Each row is a point on a landscape with many valleys, with its height.
A ball rolls from a point to whichever of its 2 nearest points has the largest drop for the distance, and stops where none of them is lower. Distance is the straight distance between rows; heights are no part of it.
zak h=157: 13  6  14  4  13  -5  8  8  2  -4  -9  10  -17  6  -12  -3  -3  25  -29  -16  13  -12  25  -8  21  12  11  4  0  -3  19  -24  -17  15  -18  -16  -10  6  18  -12  -12  -14  20  -24  19  2  14  1  -18  1
puv h=221: 0  8  15  2  24  20  19  -19  27  -9  -3  16  -13  -6  -22  4  5  -7  -1  9  16  -15  -19  10  8  7  15  -10  31  5  13  -25  -14  -18  -38  -17  -4  -16  3  -11  -10  9  28  -22  -7  -12  -25  8  -26  -11
vog h=469: 6  -2  -1  -2  1  15  -5  36  -14  -2  10  35  -9  2  30  -14  -4  0  8  18  3  15  7  -5  10  -38  -12  28  -19  -23  2  7  -18  -14  -17  4  -20  -9  -28  -7  -20  -26  -13  -8  -5  22  6  -4  1  11
Sofel h=220: -11  9  14  8  -17  2  -9  -4  16  -13  -7  -16  -3  -13  7  16  4  -29  16  2  5  -14  6  15  -2  0  22  -11  -6  6  -8  17  8  -1  -19  6  8  5  -14  -31  13  -7  -3  17  -12  -10  9  33  -7  1
Gegu h=284: -2  -9  -6  -17  15  1  10  -27  23  11  -2  3  -16  -6  -36  2  -11  3  8  0  10  -8  -14  3  -16  20  13  -7  11  11  17  -20  -2  -12  -17  -13  -1  -17  -12  -5  5  22  20  -18  -6  6  -21  2  6  7
Radiv h=413: 11  -16  5  -6  4  5  -7  22  0  -41  12  14  12  -19  28  -21  13  -4  4  17  2  20  -11  -9  28  -5  -19  10  6  -13  -5  -2  5  -11  -6  23  1  -10  -2  10  -3  5  -1  7  -13  21  -17  -8  4  -10
bedo h=527: -8  -11  7  -7  -11  1  2  2  12  15  7  -24  13  -19  4  -4  0  4  -8  3  -7  3  23  -15  -33  -1  18  1  14  14  -12  31  7  5  3  -9  5  -17  -15  8  -1  27  -16  8  9  -2  9  0  -7  5
migef h=735: -13  6  5  9  -6  -3  -6  -13  23  -18  15  2  24  -11  10  -31  10  -21  -4  20  -10  -2  -2  -3  -7  6  -13  -2  12  12  5  -1  -5  -6  13  9  0  18  9  -2  -21  27  25  0  -2  11  -25  -7  -7  -14
zise h=393: -14  21  2  -8  -19  -7  8  -20  -14  16  -19  -16  -11  11  -9  17  5  -1  3  -27  13  -3  2  20  6  24  20  -10  11  11  -10  5  -16  10  -2  -5  4  9  -12  12  23  10  -2  1  12  -18  17  -8  5  5
Ruk h=208: -17  -10  5  6  -12  -9  4  13  -26  27  -16  -11  -3  12  -9  -7  -7  0  -11  2  -20  8  9  4  -19  -12  -4  -4  -15  -4  -6  -12  -17  11  29  1  12  36  -6  8  6  3  1  -12  21  -2  13  -6  -6  -5
zar h=606: 0  2  -4  21  -1  2  -6  -25  -8  15  6  -17  9  14  1  -14  13  -3  -7  -7  10  -12  -11  -19  -11  16  -24  14  -1  12  34  4  21  -11  29  18  10  2  20  -5  -49  -12  9  -3  -6  18  -15  -2  20  27
ponus h=700: -10  18  5  19  6  13  -12  19  -28  10  4  8  13  -3  5  10  -10  8  17  9  -21  2  -8  -12  -13  -15  12  4  8  -3  -12  17  -8  31  3  -1  0  10  -4  10  6  12  -13  16  0  -17  30  -13  -19  5
Zume h=418: 7  -5  -38  -10  8  -7  -8  -24  31  15  4  11  -19  3  -23  44  -14  29  -13  2  16  -8  40  11  20  10  1  2  -4  1  3  -16  7  -5  2  0  -14  -24  15  1  16  -17  7  5  1  16  -14  -8  14  -9
sezuf h=416: -7  -13  -4  0  8  -12  17  1  9  0  -1  -8  -4  5  -23  -14  15  17  -12  10  10  1  -32  10  -9  2  -10  3  -3  4  10  -32  -9  -35  3  -8  -15  4  -3  23  6  37  1  -30  12  -14  -7  3  18  17
Gop h=448: -13  14  23  -24  -14  -1  4  -31  4  14  -8  -17  -6  -2  -14  3  -5  -7  6  -13  -8  -8  0  8  -12  9  26  -15  16  13  -9  -2  -12  30  -13  -15  -3  17  -39  -11  4  18  -15  -4  -3  2  7  -3  -5  2
Tum h=183: 7  -3  7  4  0  -16  1  19  -4  -21  8  4  18  4  -1  -19  8  18  -37  -16  0  7  -1  -17  21  12  -13  5  2  5  18  -3  6  15  19  12  9  2  27  7  -15  -18  12  -8  18  1  -6  -8  9  11
Tipa h=491: -13  10  19  -11  -18  19  6  -21  -4  30  2  -25  11  -9  3  2  8  -9  8  -1  -21  -2  21  9  -36  -17  36  -3  19  13  -14  26  -4  14  3  -24  7  -3  -38  11  -12  30  -29  7  -5  -5  3  -1  -8  -2
kitev h=432: -8  -25  -7  27  3  -1  -5  36  -3  -15  4  18  8  5  12  -33  0  -1  7  21  0  -4  -10  -3  3  -14  -14  5  -32  -20  9  -20  -16  2  11  46  -11  16  10  3  0  6  1  5  7  3  10  -8  2  22
puva h=512: 3  -6  3  -14  -2  -7  -3  -15  -19  20  -4  -6  -16  10  -9  -26  4  10  -6  3  -6  -4  24  -2  -14  -7  -6  21  -35  -3  29  -17  -6  -3  9  -15  0  23  8  -13  -24  -18  6  -19  8  30  0  7  -2  -2
fof h=718: 8  -6  2  -5  -2  0  -2  -12  -2  -17  11  12  17  -16  -3  -15  12  -5  0  -2  -9  -7  10  -7  18  9  -23  9  4  13  19  -8  -20  -7  10  3  15  -9  18  -1  -9  12  28  -6  4  29  -31  -17  -8  -35
bodur h=274: 25  -27  5  -2  -19  -4  13  16  -16  -7  -2  -9  12  17  11  -33  8  1  -19  -4  -3  -13  1  -14  -2  -24  -24  24  -1  2  -18  20  -5  6  12  -2  3  0  6  9  -43  -15  -19  -2  -6  -4  21  -3  -19  18
Teviz h=231: 12  -30  6  12  -9  -5  5  23  -16  -28  10  15  18  8  5  -25  17  1  -23  7  1  -3  -15  -5  27  -21  -19  14  -8  -3  -6  -2  -9  12  5  12  -2  2  12  15  -27  -34  4  -10  1  -8  6  3  -13  15
suni h=333: 22  -13  -25  -5  3  -20  -1  6  9  -15  -3  1  -2  15  -9  -2  -8  -10  -4  -18  2  7  -18  -5  -10  18  -26  -26  -10  -11  1  2  2  -16  9  24  0  -5  -3  -3  5  -7  7  -8  -13  3  -10  -12  34  -9
Kalin h=719: -30  28  -3  18  17  17  0  -2  8  8  5  21  21  -3  18  3  13  0  20  35  0  6  -6  7  7  -21  -7  6  5  5  -23  0  3  -7  -11  -10  -31  4  4  17  19  1  9  17  2  -13  -27  5  -10  -21
tet h=278: -2  32  5  5  -8  -29  2  9  -4  -2  -20  -4  -9  25  -5  -8  2  2  -12  -28  -2  -4  17  12  -6  13  2  -7  -13  9  2  5  -12  0  13  -8  16  35  19  1  -8  -22  13  -10  20  6  9  -3  16  5
zikeb h=227: 22  -19  -9  -3  18  -16  -5  -13  16  2  21  -2  19  17  -13  -22  -18  -9  13  12  -9  -17  -12  -8  -44  14  -27  -3  10  2  4  19  10  9  10  4  -1  0  5  -12  -32  0  -4  -7  -23  -5  -11  -13  -2  -7
Rimu h=305: 6  22  4  -24  -9  14  -22  7  42  -31  12  8  1  -5  10  21  -12  -9  -3  -16  -2  -3  13  0  7  7  22  -5  27  0  -6  7  28  16  -29  6  -8  -14  0  -24  -11  12  9  14  -23  3  -11  -1  -6  7
turi h=455: 10  -3  -18  -12  11  -11  -2  -1  20  2  4  -3  5  7  -16  22  -14  23  0  -1  11  -7  29  -2  -9  11  -3  8  -7  5  5  -5  21  -7  -5  -6  -11  -24  34  19  26  -1  -2  4  7  5  -7  -4  10  8
sekag h=234: -3  25  19  8  -10  -25  -3  14  8  -21  -8  -11  14  21  2  -3  10  3  -23  -8  -8  -11  18  0  4  17  -14  2  -5  20  0  9  -7  11  15  -6  8  12  44  19  -4  -9  19  -2  25  -8  0  2  1  -15
Lokuz h=473: 10  -34  11  13  -10  -2  -3  29  -13  -11  -10  -2  4  4  10  -19  -7  -15  12  18  5  -9  -35  -10  -15  -10  -7  2  -6  -9  -8  -8  -12  0  -3  29  -10  9  -14  0  -2  22  -13  11  3  7  30  -15  -17  22
gega h=382: 12  -29  -2  -19  6  6  -17  3  1  -5  22  15  3  -25  16  -23  6  8  18  19  -8  12  3  -13  13  5  -14  17  2  -18  4  3  4  -12  1  12  -1  -14  -23  1  -17  23  -8  -14  -16  34  -14  -18  -3  -15
korap h=767: 2  15  19  15  -9  2  29  -14  25  0  0  7  -20  -4  14  8  -5  -39  -22  -20  1  -4  -18  5  3  5  11  -16  18  1  -2  -5  -7  12  -3  0  -2  0  -10  -15  2  -8  13  5  -4  -15  -14  5  -13  -14
sesis h=266: -7  8  9  -8  -9  3  -22  5  35  -21  3  -8  6  -5  2  9  -8  -27  4  5  5  -14  19  -1  -12  21  17  -5  0  12  1  4  25  5  -19  9  11  -11  24  -20  18  17  12  27  -3  2  -13  7  -8  -1
sof h=663: 2  -33  0  -4  7  -3  17  -5  -3  -9  5  6  -5  -13  -25  -28  2  19  5  0  -3  -12  -5  -2  -4  17  -6  3  -27  -10  38  -41  -25  -9  14  9  12  -6  14  7  -4  15  15  -24  4  20  -1  -2  18  3
tid h=583: -13  -6  12  6  7  6  -2  4  2  -12  -3  -14  20  -7  0  7  21  1  11  26  7  -13  3  -10  0  8  3  -3  -11  18  3  6  11  -3  -12  -3  16  -29  42  18  24  8  11  4  11  -16  -12  23  2  -9
Bokat h=742: -10  11  -9  10  17  14  -15  2  3  -13  3  17  22  -8  8  -9  1  6  45  31  -5  1  2  1  -2  -12  -6  4  -15  -3  2  1  2  -15  -16  10  -8  13  20  -7  11  6  12  21  -3  13  -20  3  -6  -12
zom h=396: 14  -20  -29  -3  8  5  -4  19  1  7  8  16  -9  9  0  -2  -16  8  19  2  -3  3  8  -13  -22  -9  -20  9  -27  -25  14  2  1  -21  -2  11  -12  -20  5  -6  12  11  -7  0  -6  15  -2  -15  9  10
Fona h=321: -3  29  -3  8  0  -12  -8  -22  -4  9  -12  -3  -11  5  -5  3  1  -1  5  -19  0  1  3  5  2  7  8  -6  -12  13  17  -8  -5  -10  17  8  16  37  1  -11  -4  -5  12  6  3  20  -10  -7  22  -2
feb h=575: 5  -14  -3  18  -6  15  -5  -18  -28  25  0  -27  17  5  5  -2  5  5  13  6  4  8  -15  -19  -10  -30  -22  15  10  -2  -22  23  2  9  18  2  14  6  -6  1  -21  7  -24  10  -4  -11  11  -7  -15  6
fiser h=442: 13  -19  -17  -12  14  -2  -4  29  -21  -3  4  30  1  -6  -4  -34  -13  17  13  11  -23  -3  4  -14  -6  -9  -1  3  -18  -23  25  -2  -13  -2  -4  4  -3  -2  3  13  -7  2  -9  -3  -4  28  13  -30  -2  5
luran h=368: 27  -10  8  -19  -6  -3  9  29  -10  -27  -20  -16  12  6  -2  -3  -10  -9  -4  -17  -7  -11  -9  -2  -10  1  -12  1  13  -13  -19  15  1  1  -26  -16  11  -20  -1  6  18  0  -20  9  -3  -4  14  -3  -22  -6
Begab h=315: -1  -4  13  -1  -20  3  3  32  -15  -14  -19  -17  2  9  16  -2  10  -9  -6  -7  4  -6  -2  4  1  -22  -5  2  -8  -7  -23  21  -7  -3  -9  -7  11  -9  -14  -8  6  -12  -20  -2  7  -10  35  18  -11  5
Sis h=203: 8  19  16  -2  11  2  6  -9  17  -11  9  13  -3  -4  -15  4  1  9  -26  1  3  -9  -1  -4  11  4  7  5  31  12  7  -23  -15  14  -20  -20  -13  -8  14  -4  -14  9  24  -22  6  -6  -9  -5  -22  -4
verir h=528: 10  -9  -12  12  -9  8  -6  -16  -6  7  -2  -16  10  2  11  5  -5  -17  20  -4  2  6  -31  -16  -12  -18  -22  -1  10  -5  -15  9  13  -20  4  16  3  3  -13  -17  -15  20  -6  18  -17  6  -7  -10  0  12
gefov h=619: -3  14  0  -3  2  -2  -15  -15  -2  -15  -6  -20  25  2  -15  19  5  5  31  0  7  -17  -2  0  -4  19  -3  -9  13  14  -15  16  6  18  -12  -4  21  -18  25  6  17  6  6  2  2  -17  9  6  -19  -13
Pibup h=693: -26  -1  1  -13  5  0  -3  -26  2  19  16  4  14  -30  0  6  6  6  11  32  -9  20  20  14  3  -13  25  10  12  20  -17  8  4  6  4  -15  0  21  -16  12  17  5  -8  17  4  5  -17  13  6  -13
gepe h=345: 11  20  6  -15  -11  17  4  1  32  -12  14  17  -10  -12  20  33  -7  -6  -11  -5  -4  3  12  14  30  -3  34  1  31  3  -8  10  19  12  -18  8  -27  -19  -12  -10  -13  -14  -29  25  -18  3  -4  9  17  14
Mola h=763: -3  16  -6  8  -2  19  -14  -6  -12  2  7  9  9  -15  13  -8  6  0  37  9  -12  3  19  -1  -11  -14  12  11  -13  3  24  14  -1  -30  -3  -3  6  4  5  -15  -12  16  14  16  -5  26  -23  1  8  -5
Lezum h=352: -5  -19  -11  -5  10  -5  9  -10  26  -1  6  -9  -7  -3  -23  -8  0  19  14  16  18  -7  -19  7  -24  14  4  2  -8  0  18  -26  21  -32  -9  -10  -11  -16  0  -2  3  29  4  -22  -4  -7  -4  25  18  31
rog h=586: 24  -1  -11  -19  15  3  -16  8  22  -14  0  18  -25  -6  -15  31  -23  7  2  -11  3  6  16  0  11  26  21  -8  4  -17  2  -26  12  5  -20  14  -10  -21  -7  -16  25  23  3  -2  -14  11  -2  -15  2  -13
ketef h=526: -18  9  15  1  -6  1  5  -15  -10  10  -8  -19  -6  -10  7  6  9  -11  -2  2  25  -1  -15  1  13  13  0  15  -3  18  9  -8  30  -11  6  -6  17  7  19  -13  9  -9  4  10  12  -6  11  26  -8  12
Soli h=264: -15  -19  1  6  6  -5  6  -2  -2  23  -1  -23  7  6  -3  -4  -5  -1  4  25  -17  -1  21  9  -43  3  -14  0  -16  11  -7  1  -1  -4  49  9  13  16  6  21  13  15  -5  -8  15  -22  9  9  -1  -22
pomu h=540: 15  11  -14  -4  4  -4  -20  -13  -12  19  3  1  -28  9  -2  -7  -8  0  -8  -15  3  -1  31  -6  -14  5  -2  25  -31  -8  27  8  25  -5  5  -12  0  3  5  -20  -26  -24  -5  -6  -15  21  -3  7  15  10
mipa h=574: 6  1  -16  5  5  7  0  -2  -11  16  3  2  -6  8  0  0  -12  0  -6  -22  13  -4  6  -20  0  19  -24  20  -21  -4  34  -1  32  -20  27  10  11  -18  31  -11  -15  -21  5  4  -6  15  -6  5  28  27
bufe h=313: 19  -25  17  -34  -7  -6  21  12  -11  -8  2  -9  6  1  21  -30  4  -2  -6  24  -3  -1  -14  3  -8  -23  -16  29  9  4  -12  16  7  -12  -2  -15  1  -1  -12  9  -35  -13  -21  -11  -9  -3  14  16  -25  4
deze h=621: -5  7  -12  8  -5  15  2  -10  -34  17  -3  -14  8  11  4  20  5  11  2  -17  12  17  -20  -5  11  -20  -22  13  15  -3  -26  10  7  15  14  -14  17  -15  1  12  7  -11  -9  4  10  -23  15  -2  -13  -1
minub h=669: -13  10  -5  -4  0  8  -1  -19  -10  14  16  -7  9  -13  15  20  10  -11  11  12  -6  23  -2  15  -4  -22  7  16  9  15  -24  27  23  0  11  -17  10  4  -6  16  15  2  -16  31  -2  -24  -9  7  -2  -15
nud h=486: -2  4  29  -7  5  6  12  -6  -5  1  3  -3  -26  -19  20  7  -5  -13  2  5  15  21  -32  -8  20  8  0  17  20  4  19  -15  31  -20  -10  -4  6  -4  -11  -9  -3  -11  1  3  -11  14  3  13  1  20
Tig h=158: -6  -18  6  20  -20  -10  5  19  7  13  -9  -12  1  17  -3  -6  -2  8  -29  -5  -15  -11  42  -10  -20  -11  -15  -1  -12  -6  -8  -8  -31  7  17  1  -11  10  4  6  -2  9  15  -19  23  4  12  -6  -12  -5
Rem h=384: 6  6  -14  -15  -3  7  -4  -11  25  8  12  26  -20  -5  4  28  1  17  2  -1  7  -1  31  12  24  2  33  5  3  -1  11  0  6  -9  -21  -3  -31  -18  3  -8  -4  -8  7  13  -6  8  -17  8  10  4
Geb h=356: -33  -14  1  24  19  2  6  -5  20  5  8  -4  7  -10  -18  8  10  8  -10  30  4  -6  -13  4  2  16  -2  -19  1  8  -3  -27  -11  15  23  7  3  -18  10  31  40  18  12  -15  15  -23  -17  1  1  -19
lepa h=501: -9  6  -11  -15  -17  -23  -1  -5  16  7  20  -17  -6  8  6  1  11  -2  -28  11  8  2  9  11  -21  17  -4  8  1  13  -21  11  16  15  18  -5  -18  0  -10  13  0  10  -10  -11  9  -42  18  11  -4  -2
lutur h=447: -9  3  11  10  10  6  1  12  4  -14  6  19  -18  -9  28  -7  6  -16  -6  11  10  27  -26  2  44  11  -25  14  3  -13  17  -24  24  -24  3  21  1  2  5  -1  3  -10  16  5  -5  10  -20  0  5  3
mak h=459: -9  -5  -16  -10  3  -17  -6  -15  20  9  26  -12  2  7  -13  -2  9  14  -2  24  15  3  -21  6  -26  12  -5  -1  16  6  -17  4  11  16  0  -13  -20  -11  -26  9  -15  16  -6  -29  -6  -45  16  5  -3  12
nire h=551: 32  15  0  -10  19  5  -5  6  13  -17  -15  13  -19  13  -26  39  -17  20  -15  -29  10  6  20  5  32  13  22  -6  19  -5  -6  -17  -1  -1  -42  -3  -15  -2  11  10  25  10  -7  4  -5  -6  -7  -13  1  -4
ger h=733: -10  22  7  15  -2  16  -13  3  -26  5  -2  3  12  -13  11  18  3  17  14  -8  -12  8  -8  -9  16  -31  31  -12  6  -2  -9  10  -4  14  -2  -3  0  8  -14  -2  0  -1  -19  20  3  12  21  1  3  13
dizod h=775: -10  16  -1  -25  -17  -4  13  22  -11  18  -9  15  -16  12  3  5  5  -3  -8  -3  2  6  1  21  3  -5  32  -2  -15  0  -5  14  4  -7  -11  -20  -9  -2  -6  15  21  -16  -28  5  7  -23  29  4  8  18
kage h=428: 6  -22  12  5  5  -10  -2  16  -5  -14  -11  -4  -2  -10  -8  -10  -11  -5  -8  -4  3  5  -25  -10  -3  10  3  -22  4  -12  -1  -21  -6  5  -3  13  0  1  -24  -9  17  18  -6  -5  3  8  21  -7  4  3
dil h=747: 10  18  0  -18  1  5  23  17  -9  -2  -14  17  -16  17  0  13  -3  8  -8  -28  4  8  -15  16  21  -10  28  -24  7  -11  -12  10  -6  6  -26  -25  -10  1  -14  8  6  -29  -24  -7  0  -19  21  -3  8  12
demuz h=694: 8  11  4  -11  2  4  4  -25  -3  13  -6  6  -11  6  0  34  -14  -6  9  -17  6  9  -2  17  28  -11  12  -15  1  -3  -13  -15  -5  -7  -13  -9  -6  20  -13  -21  19  -22  -6  14  1  0  -5  2  -8  -23
Pulu h=399: -3  -9  -3  26  -7  -1  -21  9  -3  -7  1  13  -11  -8  11  -22  -1  -7  3  3  -4  -2  -21  -10  12  6  0  -6  -13  -24  28  -21  -4  6  17  47  -2  21  -9  -23  -18  8  11  3  -4  16  -2  -12  1  16
rab h=271: -19  8  3  -3  -15  -7  10  32  -35  20  -16  2  7  15  -9  -1  -10  6  -15  -17  -28  26  -8  -4  1  -6  -1  2  0  -2  -8  1  -6  12  20  -21  18  22  10  28  3  -6  -6  -2  21  -9  8  -27  -1  4
lali h=761: -2  29  -4  23  2  14  -25  -7  -10  -1  -3  10  17  -11  7  22  3  11  34  -11  -16  12  16  2  3  -21  33  -16  -4  12  2  19  -12  -10  -8  0  0  11  -2  -5  -1  -2  8  25  -5  16  -8  -5  26  -4
Gubut h=554: -28  -7  9  21  4  12  7  -8  1  11  4  -8  5  -20  10  3  16  -10  0  22  12  -8  7  -5  13  -2  -19  15  -12  19  11  -3  16  -22  9  -5  9  -15  25  -10  1  -14  23  8  6  3  -11  34  -11  -5
luvo h=309: -33  3  -6  22  11  -8  1  -9  7  16  4  -5  12  -6  -3  9  2  -11  -8  29  -18  0  13  20  -19  2  -5  -13  0  15  -16  0  -12  14  44  8  12  18  4  36  30  5  12  -2  14  -19  -16  3  -5  -40
kabu h=479: 3  -17  5  -10  11  0  -8  -7  -33  12  0  6  -2  -9  -12  -37  0  13  6  12  -18  -2  -3  -20  -5  -3  10  1  -15  -12  32  -10  -16  25  -1  2  4  8  -8  1  -31  -5  -6  -6  -6  41  8  -12  -11  9
Fikam h=637: 6  -27  0  -1  -3  -2  -6  -15  -4  -7  11  -4  10  -5  -11  -30  19  9  12  7  7  -12  -14  -11  5  16  -7  0  -5  7  32  -16  0  -18  10  13  2  -5  13  -4  -33  8  18  -19  -7  23  -5  1  13  19
dis h=403: -9  -17  -6  10  15  -18  7  -10  9  17  10  -5  -5  2  -25  2  5  15  -23  7  10  -4  -16  1  -6  21  -4  -16  8  7  2  -16  -9  23  19  0  -2  -14  -7  17  6  -5  11  -33  8  -31  4  5  3  0
lanir h=751: -10  19  6  19  -12  -3  3  -5  30  -19  -4  -2  4  6  10  -6  8  -34  -9  7  2  -20  -22  7  -10  2  -8  -19  7  7  1  -4  -10  -10  -8  7  -10  1  4  -16  -2  10  30  -2  -4  -7  -23  -3  -12  -13
Dilup h=364: -7  12  -7  28  -6  9  -11  -9  -3  15  -11  3  -31  -2  9  1  5  -6  9  -12  -4  3  -2  -8  11  8  23  -28  -21  -20  31  -6  -14  -7  7  35  5  18  -19  -27  -18  0  17  -5  -14  15  -9  -5  20  2
Pavu h=703: -9  -10  9  -2  12  5  15  -9  7  -4  -7  9  2  -21  -14  1  10  -3  -11  0  2  -1  15  0  25  5  -14  -11  -6  13  12  -25  -31  -10  3  -2  14  -8  5  -5  20  -6  32  -13  11  13  -26  4  -7  -39
pesi h=327: -10  23  -11  -3  -26  14  10  -34  -11  8  -9  -18  -12  14  3  21  16  5  8  -35  7  -1  6  32  25  -5  24  -13  15  2  -31  22  -17  18  3  -8  5  5  -27  -5  2  -11  -25  4  -4  -22  20  14  16  1
buzu h=696: -12  20  -5  30  17  22  -1  -2  -15  20  8  10  12  -5  26  11  0  -15  18  26  -3  15  -3  19  -4  -39  -15  25  5  5  -26  -1  7  -6  10  -21  -9  25  -11  2  0  -10  -3  21  -4  -16  -20  7  -13  -23
pim h=660: -12  28  -5  12  4  1  -19  6  -33  -6  -3  -10  5  8  -9  14  2  -2  30  0  -9  -5  5  1  -20  11  1  -2  6  8  -7  24  -8  37  12  4  20  -4  17  12  3  -8  1  11  1  -31  31  3  -27  -11
nelur h=717: 15  -3  17  -21  -1  14  29  -13  12  3  -4  5  -23  -4  2  33  -10  -9  -10  -23  7  5  1  29  39  -3  31  -20  22  -3  -20  -7  -8  15  -18  -10  -5  -1  -22  -2  12  -31  -34  12  8  -6  7  -2  2  -13
Zit h=265: -1  12  7  9  -28  1  6  -8  4  -15  -16  -19  -7  2  15  5  16  -14  -3  -28  7  -3  -7  11  15  -17  15  -20  -2  -6  -19  21  -8  -10  -8  3  0  11  -27  -29  -5  -12  -8  -4  -10  -10  15  27  14  10
vazi h=437: 10  -1  -27  14  11  8  -14  19  -11  10  12  32  -4  14  3  -11  -9  4  10  17  -5  -6  25  -4  -6  -24  -28  26  -47  -17  9  5  -10  -16  0  4  -18  5  7  -16  -17  -17  1  -4  -5  8  -2  -3  0  9
bogeb h=423: 17  2  -2  -15  -4  0  -2  -1  4  -6  -10  -14  8  2  -6  9  -25  -11  7  -26  -2  -11  -10  -6  -25  13  5  -15  22  -7  -14  21  11  9  -23  -8  3  -19  -17  -10  13  11  -7  12  -13  2  -5  -4  -8  4
zudu h=346: 8  -32  -3  -24  10  -13  1  11  -3  -4  8  -4  9  -14  13  -29  4  4  4  21  -5  9  4  -4  -12  -14  -12  7  -8  -11  -4  14  10  -17  -4  -4  0  5  -20  -6  -11  -8  -21  -6  -10  16  5  14  -5  -5
Fad h=685: -16  -21  -4  -10  19  2  20  -8  3  5  -1  23  -17  -27  -9  -27  4  10  9  10  2  13  3  5  16  14  -1  -10  -24  -18  26  -23  -14  -17  6  -2  12  3  0  -5  9  -13  19  -24  -2  16  -15  13  19  -14
duv h=534: -8  3  -8  -13  -15  -18  -7  14  10  2  11  -20  7  -4  10  1  3  7  -30  0  0  8  21  0  -12  15  7  7  12  9  -20  34  21  21  13  -4  -2  -9  -12  28  11  12  -36  15  3  -22  28  -8  4  10
selar h=507: 18  14  -6  -17  8  -8  -1  10  -1  -9  -22  0  -14  11  -14  18  -18  13  -6  -21  15  0  11  5  15  29  23  -6  -1  0  0  -6  19  1  -22  -7  -2  3  28  14  34  0  -8  14  5  -2  14  -13  13  17
pipu h=664: 13  13  3  -11  -3  12  11  -22  -25  12  -12  -8  -1  15  6  21  -6  2  13  -23  6  4  -21  5  15  -28  -12  11  13  -7  -24  -5  0  0  -14  -25  4  3  -9  -15  3  -18  -10  6  3  0  6  6  -14  -2
Tumug h=344: -6  17  1  2  4  0  17  13  -16  8  0  16  4  -1  7  3  -9  -4  -9  -14  -13  20  -22  -10  -2  -7  10  -4  7  3  7  9  -1  4  3  -11  -2  1  7  30  21  5  2  22  13  -2  -11  -25  13  7
Katil h=280: 26  -1  -12  3  7  -25  -2  5  5  -13  5  -6  14  19  -5  -16  0  -11  -3  -13  -8  -14  -1  -4  -33  13  -27  -6  -1  1  1  37  0  -3  13  10  12  -1  9  4  -23  -21  -4  -8  -11  -1  -6  2  23  -1
Gike h=476: 23  0  -6  -1  -9  16  -7  -8  -6  -4  -13  -8  -3  6  10  24  -24  -19  18  -27  3  3  -24  -12  -9  -9  -6  -13  21  -18  -17  2  6  2  -17  18  -4  -13  -35  -30  2  13  -12  12  -23  18  0  -9  -1  3
nomed h=381: 10  -17  -4  9  1  -26  -6  14  15  -21  -9  -9  -4  8  -10  6  -9  -10  -21  -13  7  1  -13  0  -1  20  -13  -32  -4  -5  -19  7  7  16  0  17  -3  -3  -6  -3  29  -4  -6  -3  -3  -21  9  -2  19  -6
big h=106: 7  -12  10  6  -2  -8  5  39  -1  -9  -13  6  1  14  -13  7  -4  16  -29  1  -10  -7  33  -8  11  -6  -13  3  -5  -10  -8  -21  -25  10  -12  -17  -15  -1  33  10  14  -14  17  -24  20  -6  14  -1  -19  -13

Two balls start at each pair of points below. Name the first point that both come to, or write none.
nire and nelur | Sofel
pipu and ketef | none
lutur and Fikam | none
duv and pim | none

Call two points neighbours if one is among the 2 nearest of the other. Go from one point of each pair to the other, from neighbour to neighbour, staying as low as possible. Name the highest point that can't be avoided.
Tum and zikeb | Lokuz
Tum and minub | Mola
big and Sofel | duv
